The views of a scene show one set of named points, each view turned or mirrored, shifted and resized as a whole, with a little noise and some points left out.

Scene 1
View 1
<283>: [ 0.75 -0.47  1.06  0.39 -0.53  0.48  0.93  0.60 -0.01 -0.50 -0.30  0.08
 -1.05 -0.45  0.80 -1.36  0.11 -0.26  0.54  0.09 -0.88  0.46  1.29  0.26
  1.04  1.32  0.20 -0.88  0.06 -0.67]
<179>: [ 0.07 -0.29  0.36  0.07  0.10  0.01  0.24  0.38 -0.48 -1.30  0.08 -0.14
 -0.37 -0.24  0.08 -1.28  0.32 -0.34  0.58  0.26 -1.22  0.23  0.40 -0.37
  0.11  1.13 -0.19 -0.13 -0.26 -0.99]
<40>: [ 0.66 -0.87  0.73  0.34 -0.01 -0.30  0.78  0.25 -0.42 -0.93 -0.02 -0.20
 -0.22 -0.62  0.54 -1.06  0.36  0.22  0.21  0.16 -1.01  0.23  0.85  0.02
  0.53  1.48 -0.03 -0.40  0.01 -1.10]
<126>: [ 0.30 -0.20 -0.28  0.62  0.60 -0.60 -0.15  0.13 -0.44 -1.07  0.02  0.77
  0.47 -0.87 -0.65 -1.38  0.54  0.02  0.22  0.40 -1.27 -0.04 -0.01 -1.20
 -0.48  1.50 -0.27  0.07  0.17 -1.29]
<312>: [ 0.06 -0.22 -0.58  0.32  0.57 -0.54 -0.36  0.55 -0.18 -0.89 -0.27  0.84
  0.42 -0.35 -0.69 -1.82  0.36 -0.34  0.30  0.49 -1.03 -0.12 -0.32 -1.23
 -0.56  1.16 -0.14  0.33 -0.02 -1.08]
<21>: [ 1.30 -1.32  0.93  0.41 -0.54 -0.65  1.22 -0.05  0.09 -1.20 -0.34 -0.44
  0.75 -0.66  0.61 -1.85  0.48  0.34 -0.75  0.23 -1.39 -0.07  0.55 -0.08
  0.64  1.86 -0.15 -0.17 -0.02 -1.51]
<170>: [ 0.23 -0.30  0.46 -0.26 -0.68  0.28  0.58  0.33  0.09 -1.53 -0.28 -0.51
 -0.01  0.23  0.15 -2.37  0.10 -0.89 -0.01  0.36 -1.62  0.09  0.02 -0.61
  0.38  1.13 -0.33  0.04 -0.34 -1.09]
<135>: [ 0.27  0.02 -0.05  0.66  0.44 -0.21 -0.09  0.38 -0.33 -0.84 -0.09  0.77
 -0.09 -0.83 -0.51 -1.43  0.48 -0.25  0.51  0.35 -1.24  0.16  0.27 -1.07
 -0.23  1.45 -0.14 -0.26  0.17 -1.15]
<223>: [-0.25  0.39 -0.46  0.68  0.94  0.19 -0.61  0.90 -0.44 -0.25 -0.23  1.49
 -0.90 -0.57 -0.59 -1.06  0.27 -0.41  1.40  0.40 -0.49  0.26  0.40 -0.96
 -0.40  0.94  0.21 -0.32  0.23 -0.57]
<9>: [-0.20  0.82 -0.25  0.46  0.16  0.76 -0.46  0.63 -0.26 -1.02 -0.03  0.92
 -0.76 -0.35 -0.80 -1.85  0.29 -1.24  1.00  0.43 -1.49  0.35  0.14 -1.34
 -0.18  1.07 -0.27 -0.42  0.08 -0.76]
<276>: [-0.27  0.26  0.04 -0.17 -0.11  0.52 -0.14  0.69 -0.13 -1.22 -0.27  0.24
 -0.71  0.22 -0.25 -1.98  0.07 -1.18  0.75  0.48 -1.17  0.20 -0.01 -0.81
  0.01  0.79 -0.13 -0.01 -0.25 -0.67]
<122>: [ 0.82 -1.42  0.12  0.01  0.05 -1.43  0.53 -0.60 -0.27 -2.22  0.11 -0.75
  1.99 -0.51 -0.22 -2.06  0.68  0.46 -1.18  0.42 -2.05 -0.51 -0.64 -1.10
 -0.37  1.82 -0.70  0.81 -0.33 -2.12]
<232>: [ 0.28  0.07  0.10  0.57  0.20 -0.09 -0.03  0.01 -0.47 -1.44  0.19  0.31
  0.19 -0.89 -0.57 -1.56  0.58 -0.29  0.31  0.32 -1.75  0.21  0.10 -1.22
 -0.22  1.53 -0.42 -0.17  0.03 -1.47]
<54>: [ 0.19 -0.66  0.50  0.11  0.22  0.05  0.45  0.72 -0.39 -0.51 -0.21  0.21
 -0.92 -0.22  0.58 -0.93  0.13 -0.04  0.83  0.22 -0.48  0.33  0.97  0.22
  0.46  1.10  0.25 -0.34 -0.09 -0.58]
<18>: [ 0.86 -0.09  1.06  0.44 -1.02  0.66  0.88  0.15  0.11 -1.14 -0.30 -0.23
 -0.50 -0.50  0.36 -2.13  0.28 -0.74  0.06  0.20 -1.76  0.33  0.85 -0.39
  0.98  1.58 -0.18 -0.81  0.00 -1.08]
<279>: [-0.23  0.19 -0.37  0.14  0.46  0.27 -0.34  1.00 -0.04 -0.39 -0.49  1.12
 -0.81  0.05 -0.36 -1.63  0.11 -0.92  1.06  0.50 -0.51  0.16  0.27 -0.87
 -0.19  0.76  0.15 -0.17  0.04 -0.45]
<56>: [ 0.66 -0.16  1.05  0.40 -0.76  0.56  0.74  0.12 -0.25 -1.49  0.04 -0.38
 -0.46 -0.64  0.34 -1.72  0.25 -0.50  0.22  0.07 -1.87  0.41  0.83 -0.32
  0.84  1.61 -0.27 -0.62 -0.05 -1.21]
<33>: [ 0.07 -0.04  0.21  0.30  0.14  0.45  0.11  1.10 -0.08 -0.12 -0.54  0.85
 -1.20 -0.11  0.19 -1.38  0.00 -0.61  1.05  0.38 -0.32  0.32  0.85 -0.14
  0.39  0.90  0.35 -0.57  0.07 -0.30]
<251>: [ 0.04 -0.04 -0.39  0.00  0.02  0.33 -0.09  1.36  0.51 -0.11 -0.97  1.11
 -0.63  0.53 -0.05 -2.30 -0.02 -1.05  0.72  0.69 -0.30 -0.07  0.08 -0.77
  0.00  0.64  0.27 -0.07 -0.10 -0.20]
<67>: [ 0.02 -0.28  0.97 -0.02 -0.13  0.76  0.60  0.78 -0.60 -0.72  0.11 -0.17
 -1.68 -0.18  0.74 -0.63  0.03 -0.32  1.21  0.04 -0.60  0.61  1.37  0.56
  0.84  0.84  0.30 -0.69 -0.18 -0.48]
<133>: [ 0.36 -0.44  0.25  0.40  0.43 -0.08  0.27  0.81 -0.29 -0.18 -0.34  0.78
 -0.78 -0.48  0.23 -0.98  0.24  0.03  0.83  0.26 -0.37  0.27  0.87 -0.09
  0.28  1.20  0.29 -0.48  0.17 -0.62]
<71>: [ 0.02  0.12 -0.72  0.51  0.63 -0.32 -0.52  0.61 -0.04 -0.67 -0.35  1.32
  0.20 -0.38 -0.91 -1.90  0.45 -0.52  0.48  0.64 -1.00 -0.12 -0.31 -1.51
 -0.64  1.23 -0.16  0.18  0.12 -1.00]
<167>: [-0.14 -0.01 -0.41  0.22  0.67 -0.05 -0.36  0.99 -0.18 -0.31 -0.43  1.09
 -0.61 -0.10 -0.34 -1.47  0.22 -0.56  0.90  0.51 -0.40  0.07  0.25 -0.77
 -0.23  0.81  0.19 -0.01  0.02 -0.51]
View 2
<251>: [-0.40 -0.02  0.56 -1.36  0.40  0.44  0.19 -1.48  1.39  2.10  0.68  0.90
 -0.30  1.03 -1.53  0.20  0.28 -0.69  0.51  0.15  1.24 -1.07 -0.24 -0.54
 -0.93 -0.16  2.24 -0.84 -0.46  0.59]
<40>: [-1.36  1.37  0.94  0.01  1.79  0.98 -0.51 -1.60  0.13 -1.61 -0.76 -0.54
 -0.19 -0.90  0.07  0.39  1.01 -0.88  0.97 -0.39  0.21 -0.32 -0.75 -0.08
 -1.10  0.47  1.54 -0.14  1.22  1.12]
<167>: [-0.15  0.02  1.32 -0.87  0.31  0.77  0.69 -1.97  1.28  1.05  0.37  0.97
 -1.08 -0.18 -1.14 -0.23  1.20 -0.54  0.20  0.16  1.11 -0.80 -0.47 -1.00
 -1.45 -0.69  1.70 -0.34 -0.35  0.71]
<9>: [-0.33 -0.74  0.33  0.16  0.36  0.11  0.66 -0.63  0.89  0.72 -0.28  1.06
 -0.98  0.09 -0.74 -0.72  1.09 -0.67 -0.17 -0.21  0.19  0.39  0.16 -1.04
 -1.44 -0.82  1.04  0.42 -1.56 -0.17]
<223>: [ 0.10  0.07  1.67 -0.50  0.02  0.85  1.14 -2.02  1.28  1.45  0.11  1.05
 -1.51 -0.89 -0.96 -0.61  1.64 -0.62 -0.06 -0.07  0.83  0.05 -0.69 -1.13
 -1.57 -1.18  1.03 -0.03 -0.66  0.54]
<276>: [-0.53 -0.63  0.33 -0.30  0.89 -0.18  0.16 -1.04  0.49  0.26  0.10  0.38
 -0.68  0.79 -1.02 -0.50  0.62 -0.68  0.32 -0.26  0.45 -0.69  0.38 -0.98
 -1.31  0.00  1.93  0.38 -1.07  0.13]
<67>: [-0.36  1.42  1.67 -0.35  1.23  0.00 -0.38 -2.27 -1.33  0.63 -0.72 -1.42
 -0.96 -0.69 -0.20 -0.46  0.76 -1.29  0.73 -1.83 -0.31 -0.33 -0.44 -0.96
 -0.62  1.09  2.23  0.66  0.68  1.16]
<18>: [-1.63  1.01 -0.58  0.32  1.73  0.22 -0.69 -0.14 -0.12 -0.52 -1.11 -0.50
  0.53  0.14  0.19  0.27  0.03 -1.31  0.83 -0.82 -0.34  0.61  0.01  0.43
 -0.38  0.72  1.25  0.01  0.09  0.33]
<54>: [-0.59  1.24  1.55 -0.59  1.21  0.67 -0.12 -2.30 -0.15  0.04 -0.32 -0.55
 -0.69 -0.79 -0.43  0.08  0.87 -0.90  0.80 -0.81  0.41 -0.76 -0.72 -0.71
 -1.02  0.55  2.02  0.01  0.89  1.24]
<170>: [-1.51 -0.18 -0.52 -0.04  1.65 -0.01 -0.65 -0.45  0.48 -1.40 -0.31 -0.06
  0.33  1.12 -0.50  0.27  0.07 -0.61  0.81 -0.02  0.37 -0.90  0.44 -0.23
 -1.04  0.75  2.10  0.08 -0.31  0.20]
<179>: [-0.84  0.18  0.81 -0.02  1.36  0.44 -0.14 -1.47  0.25 -1.21 -0.40 -0.18
 -0.71 -0.33 -0.25 -0.22  1.01 -0.57  0.66 -0.30  0.25 -0.64 -0.10 -0.78
 -1.40  0.15  1.91  0.35 -0.06  0.62]
<126>: [-1.07 -0.15  0.55  0.22  1.03  1.33  0.53 -1.02  1.82 -1.90 -0.15  1.20
 -0.63 -0.84 -0.31  0.14  1.55 -0.21  0.26  1.08  0.86 -0.26 -0.58 -0.51
 -2.03 -1.35  0.90 -0.17 -0.13  0.49]
<33>: [-0.26  0.91  1.36 -0.88  0.62  0.47  0.17 -1.86  0.24  1.97 -0.14 -0.06
 -0.72 -0.17 -0.89 -0.16  0.71 -1.10  0.54 -0.91  0.58 -0.14 -0.57 -0.67
 -0.68  0.19  1.81 -0.28  0.14  0.93]
<232>: [-0.92 -0.12  0.54  0.53  1.07  0.94  0.44 -0.89  1.30 -1.68 -0.51  0.91
 -0.70 -0.79 -0.14 -0.21  1.55 -0.43  0.22  0.56  0.28  0.17 -0.27 -0.64
 -1.88 -1.04  0.68  0.29 -0.42  0.28]
<283>: [-1.04  1.81  0.82 -0.29  1.51  0.53 -0.63 -1.43 -0.59  0.48 -0.94 -0.98
  0.01 -0.50 -0.02  0.31  0.49 -1.49  0.84 -1.31 -0.09  0.16 -0.66  0.07
 -0.30  1.01  1.58 -0.22  1.05  1.13]
<122>: [-2.73 -0.47 -0.67  0.63  2.48  1.52 -0.61 -0.31  2.03 -5.67 -0.20  0.86
  0.58  0.06  0.30  1.15  1.03  0.32  1.15  2.07  1.07 -1.57 -0.05  0.32
 -2.28 -0.55  1.75 -0.42  0.62  0.39]
<135>: [-0.77  0.13  0.71  0.24  0.87  1.05  0.45 -1.11  1.37 -0.76 -0.47  0.92
 -0.64 -0.76 -0.26 -0.10  1.34 -0.56  0.19  0.36  0.50  0.21 -0.55 -0.49
 -1.64 -0.94  0.87 -0.13 -0.26  0.42]
<279>: [-0.09 -0.20  1.06 -0.80  0.35  0.49  0.52 -1.70  1.05  1.42  0.32  0.83
 -1.05  0.14 -1.22 -0.32  0.98 -0.70  0.20 -0.12  0.92 -0.66 -0.30 -1.04
 -1.35 -0.55  1.72 -0.13 -0.66  0.48]
<312>: [-0.80 -0.52  0.49 -0.32  0.84  1.16  0.50 -1.16  2.09 -1.07  0.35  1.43
 -0.65 -0.13 -0.82  0.23  1.27 -0.11  0.30  1.09  1.29 -0.86 -0.32 -0.59
 -1.92 -1.16  1.34 -0.41 -0.39  0.29]
<56>: [-1.61  0.87 -0.14  0.56  1.81  0.26 -0.63 -0.42 -0.33 -1.37 -1.20 -0.62
  0.13 -0.15  0.29  0.03  0.48 -1.21  0.75 -0.78 -0.52  0.34 -0.08 -0.03
 -0.71  0.77  1.23  0.47  0.10  0.29]
View 3
<71>: [-0.02  1.21  0.47  0.81  1.17 -0.11 -0.38  0.16 -0.59  0.43 -0.37  0.61
  1.01 -0.37  0.36  0.35  1.88 -0.61 -2.20  0.83 -0.51 -0.18  1.22  0.69
 -1.02  0.53  1.67 -0.27  0.73 -0.09]
<18>: [ 1.45  0.08 -0.08  0.02 -0.08  1.09  0.97 -0.37  0.98 -0.84 -0.63  0.18
  0.33  1.11  0.60  0.54 -0.27  0.07 -0.53  0.46  0.19 -0.75  0.01  0.31
 -0.46  0.75  1.14  0.60  0.46 -1.00]
<122>: [ 2.24  1.34  0.87  1.10  0.85 -0.08  0.57  0.26  0.79 -1.41 -1.74 -1.22
  2.83  0.42 -0.18 -0.20  1.10  1.21 -2.45  0.85 -0.55 -1.78  3.09  1.46
 -0.97  0.86  1.85  1.03 -0.83 -0.65]
<21>: [ 1.78  0.80  0.43  0.41  0.24  0.51  1.00 -0.07  1.82 -1.31 -0.41 -0.83
  1.33  0.95 -0.06  0.12 -0.04  1.57 -1.21  1.19 -0.06 -0.94  1.75 -0.05
 -0.38  0.84  1.27  1.11 -0.02 -0.85]
<33>: [-0.41  0.20 -0.15  0.48  0.30  0.23 -0.14 -0.28  0.86  0.77  0.20  1.04
  0.11  0.15  0.90  0.74  0.36 -0.14 -0.52  0.72 -0.19  0.61  0.03 -0.39
 -0.05  0.69  1.01 -0.32  0.93  0.26]
<126>: [ 0.90  1.20  0.44  0.64  1.19  0.03 -0.25  0.41  0.10 -0.08 -0.88 -0.07
  1.09 -0.54  0.53  0.02  1.53 -0.20 -1.82  1.12 -0.17 -0.47  1.91  0.56
 -0.95  0.68  1.68  0.27  0.44 -0.12]
<133>: [ 0.10  0.42  0.00  0.57  0.66 -0.05 -0.26  0.05  1.20  0.54  0.19  0.58
  0.28 -0.19  0.84  0.51  0.45  0.27 -0.46  1.16 -0.12  0.53  0.99 -0.71
 -0.01  0.83  1.10  0.09  0.84  0.34]
<167>: [-0.54  0.59  0.10  0.89  0.84 -0.20 -0.51 -0.05  0.04  0.91 -0.07  0.98
  0.70 -0.38  0.79  0.55  1.22 -0.44 -1.25  0.63 -0.53  0.46  0.82  0.19
 -0.33  0.66  1.34 -0.41  0.75  0.40]
<40>: [ 1.29  0.46  0.02  0.45  0.37  0.30  0.25  0.04  1.70 -0.32 -0.53 -0.08
  0.85  0.20  0.73  0.32  0.06  0.76 -0.42  0.99  0.06 -0.27  1.49 -0.40
 -0.02  0.95  1.15  0.58  0.23 -0.06]
<135>: [ 0.84  0.90  0.28  0.38  1.01  0.27 -0.17  0.27  0.14  0.08 -0.64  0.30
  0.62 -0.41  0.70  0.24  1.17 -0.51 -1.35  0.99  0.02 -0.21  1.28  0.17
 -0.78  0.74  1.47  0.17  0.79 -0.18]
<283>: [ 0.69 -0.03 -0.24  0.10 -0.08  0.68  0.52 -0.33  1.77 -0.15  0.01  0.36
  0.14  0.68  0.84  0.60 -0.51  0.63  0.15  0.77  0.21  0.06  0.21 -0.67
  0.19  0.89  0.88  0.38  0.73 -0.25]
<56>: [ 1.70  0.13 -0.18  0.03  0.05  1.04  0.63 -0.19  1.16 -0.73 -1.06  0.05
  0.56  0.77  0.92  0.45 -0.14  0.05 -0.35  0.39  0.35 -0.77  0.48  0.24
 -0.36  0.87  1.21  0.60  0.36 -0.71]
<223>: [-0.41  0.78  0.06  0.54  1.18 -0.08 -0.80  0.30 -0.15  1.08 -0.20  1.02
  0.15 -0.83  1.06  0.53  1.48 -1.04 -1.13  0.90 -0.10  0.65  0.73 -0.12
 -0.56  0.65  1.34 -0.42  1.15  0.48]
<179>: [ 0.86  0.34 -0.14  0.61  0.48  0.19 -0.03 -0.08  0.90  0.08 -1.18  0.21
  1.05  0.06  1.04  0.45  0.47 -0.07 -0.60  0.36 -0.13 -0.32  1.21  0.40
 -0.25  0.93  1.32  0.19  0.21  0.14]
<276>: [ 0.05  0.22 -0.24  0.77  0.32  0.32  0.04 -0.43  0.00  0.42 -1.05  0.96
  1.03  0.47  1.01  0.70  0.73 -0.62 -0.95 -0.21 -0.54 -0.33  0.13  1.09
 -0.50  0.64  1.35 -0.38  0.34 -0.02]
<251>: [-1.17  0.45  0.12  1.11  0.29  0.00  0.03 -0.56 -0.04  0.73  0.53  1.25
  0.87  0.56  0.19  0.80  1.00 -0.07 -1.54  0.40 -0.98  0.35 -0.19  0.46
 -0.41  0.41  1.24 -0.62  0.63  0.05]
View 4
<223>: [-0.93 -0.51 -1.07  0.43  1.43  1.68 -1.26 -0.73 -1.07  0.97  1.90  0.63
 -2.05 -0.12 -0.40  1.72 -0.53  0.47 -0.09  1.47  0.17  2.19 -0.36 -0.12
  0.77 -0.13 -1.14 -0.87 -0.72 -0.07]
<9>: [-0.99 -1.20 -1.21  1.03  1.32  2.92 -1.59 -1.17 -0.58 -0.16  1.95  0.89
 -1.83  0.82 -1.54  0.56 -0.37 -0.24  0.76  0.48 -0.11  1.66 -0.61  0.22
  0.47 -0.26 -0.02  0.09 -1.15  1.13]
<40>: [-0.88 -0.41 -2.02  0.82  0.81  0.76 -1.65 -0.09 -0.35  0.79 -0.32 -1.56
 -1.08 -0.44 -0.90  0.21 -1.44 -0.98 -0.03 -0.03  0.79  0.13  0.12  1.86
 -0.49  1.57 -1.67 -0.65  0.02  1.38]
<279>: [-0.60  0.09 -1.08  0.53  0.87  2.67 -1.47 -0.30 -1.07  0.47  1.49  0.20
 -1.96 -0.28 -0.80  1.01 -0.52  0.29 -0.10  0.67 -0.43  1.34 -0.20 -0.14
  0.29 -0.51 -0.59 -0.49 -0.64 -0.05]
<18>: [-0.58 -0.97 -2.01  1.42  0.84  1.77 -1.66 -0.25 -0.17 -0.22  0.15 -1.03
 -1.34  0.32 -2.00 -1.11 -0.64 -1.64  0.46 -0.37  0.11 -0.09 -0.27  2.27
 -0.61  1.32 -0.59  0.94 -1.07  2.02]
<126>: [-1.75 -0.99 -2.40  0.31  0.98  1.97 -1.43 -1.44 -0.46  0.31  0.69  0.03
 -0.71  0.10 -1.25  1.32 -1.50  0.04  0.55  0.26  1.23  1.35  0.45  0.59
  1.01  0.02 -1.16 -1.42  1.08  1.66]
<54>: [-0.27  0.32 -1.26  0.85  0.67  1.02 -1.72  0.28 -0.65  1.05  0.21 -1.47
 -1.73 -0.68 -0.48  0.64 -1.06 -0.46 -0.45  0.34  0.11  0.42 -0.23  1.14
 -0.71  1.18 -1.58 -0.63 -0.66  0.23]
<167>: [-0.79  0.21 -1.35  0.34  0.74  2.39 -1.35 -0.33 -1.09  0.66  1.34  0.11
 -1.73 -0.43 -0.66  1.28 -0.71  0.39 -0.28  0.83 -0.10  1.44  0.06 -0.14
  0.44 -0.42 -0.86 -0.84 -0.21 -0.14]
<312>: [-1.62 -0.40 -2.18  0.05  0.70  2.73 -1.27 -1.17 -0.82  0.04  0.94  0.26
 -0.89 -0.24 -1.22  1.24 -1.29  0.22  0.24  0.17  0.53  1.26  0.54  0.08
  1.06 -0.70 -0.75 -1.33  1.02  1.05]
<71>: [-1.65 -0.59 -2.03  0.15  0.89  2.86 -1.12 -1.22 -0.96  0.08  1.31  0.77
 -1.10 -0.11 -1.20  1.30 -1.04  0.46  0.24  0.68  0.44  1.68  0.55 -0.05
  1.49 -0.99 -0.59 -0.91  0.85  0.84]
<33>: [-0.24  0.19 -0.94  0.89  0.89  1.63 -1.42  0.23 -1.13  0.82  0.99 -0.50
 -2.18 -0.50 -0.66  0.37 -0.15 -0.27 -0.61  1.02 -0.52  1.04 -0.35  0.81
 -0.12  0.50 -1.05  0.22 -1.37 -0.31]
<133>: [-0.52 -0.03 -1.46  0.61  1.02  0.75 -1.31  0.21 -0.95  1.10  0.54 -0.86
 -1.80 -0.73 -0.41  0.72 -0.72 -0.27 -0.65  1.03  0.18  1.04 -0.04  1.14
  0.12  0.86 -1.68 -0.48 -0.48  0.12]
<232>: [-1.63 -1.32 -2.07  0.62  1.26  1.86 -1.49 -1.43 -0.26  0.29  0.86  0.11
 -0.91  0.51 -1.28  1.17 -1.51 -0.23  0.82  0.06  1.23  1.34  0.02  0.73
  0.57  0.40 -0.95 -1.19  0.24  1.90]
<122>: [-2.42 -0.66 -3.95  0.19 -0.05  2.59 -1.65 -1.62  0.26 -0.70 -1.11 -1.22
  0.86 -0.17 -2.02  0.36 -2.84 -0.89  1.05 -1.89  1.80 -0.48  1.49  1.41
  0.69  0.35 -0.98 -2.24  3.06  3.46]
<251>: [-0.50  0.70 -1.30  0.39  0.24  3.28 -1.23  0.17 -1.44  0.03  1.29  0.09
 -1.78 -0.80 -1.09  0.27 -0.04  0.16 -0.67  0.60 -1.07  0.87  0.25  0.01
  0.56 -1.05 -0.44  0.21 -0.43 -0.43]
<56>: [-0.60 -1.04 -2.00  1.45  0.97  1.49 -1.85 -0.52  0.12  0.09  0.10 -1.04
 -1.21  0.52 -1.71 -0.55 -1.14 -1.53  0.58 -0.65  0.45 -0.04 -0.38  2.11
 -0.83  1.63 -0.74  0.24 -0.96  2.05]
<135>: [-1.34 -0.97 -1.99  0.57  1.19  1.74 -1.27 -1.18 -0.55  0.46  0.89  0.11
 -1.15  0.17 -1.06  1.00 -1.10 -0.19  0.36  0.59  0.79  1.44  0.17  0.82
  0.70  0.27 -1.08 -0.80  0.31  1.36]
<170>: [-0.87 -0.10 -2.04  0.97  0.19  3.17 -1.88 -0.38 -0.14 -0.46  0.19 -1.01
 -0.94 -0.04 -2.09 -0.39 -1.33 -1.03  0.50 -1.37 -0.11 -0.38  0.00  0.98
 -0.69  0.32 -0.19 -0.28 -0.19  1.64]
<276>: [-0.66 -0.08 -1.14  0.82  0.57  3.30 -1.83 -0.51 -0.42 -0.06  1.21 -0.25
 -1.62  0.16 -1.39  0.53 -0.90 -0.23  0.45 -0.56 -0.40  0.61 -0.47 -0.06
 -0.37 -0.21  0.02 -0.54 -0.96  0.70]
<21>: [-1.20 -0.39 -3.24  0.82  0.34  1.11 -1.43 -0.28 -0.28 -0.05 -1.20 -1.76
 -0.25 -0.66 -1.69 -0.81 -1.50 -1.52  0.05 -0.65  0.91 -0.62  0.93  2.71
  0.01  1.47 -1.58 -0.25  1.29  2.44]
<67>: [ 0.19  0.14 -0.47  1.32  0.97  0.72 -2.10  0.79 -0.39  1.44  0.51 -1.77
 -2.33 -0.26 -0.45  0.49 -0.86 -0.96 -0.33  0.05 -0.16  0.23 -1.06  1.27
 -1.74  1.85 -1.31 -0.31 -2.21  0.02]
<179>: [-0.92 -0.19 -1.55  0.78  0.85  1.76 -1.85 -0.50 -0.15  0.52  0.39 -0.89
 -1.34  0.00 -1.01  0.78 -1.49 -0.54  0.37 -0.51  0.51  0.43 -0.26  0.82
 -0.49  0.83 -0.96 -1.14 -0.40  1.12]

In a view up to two points have been moved. Name them for each view, in the order of its rows, or write -.
view 1 -> <232>
view 2 -> -
view 3 -> -
view 4 -> <9>
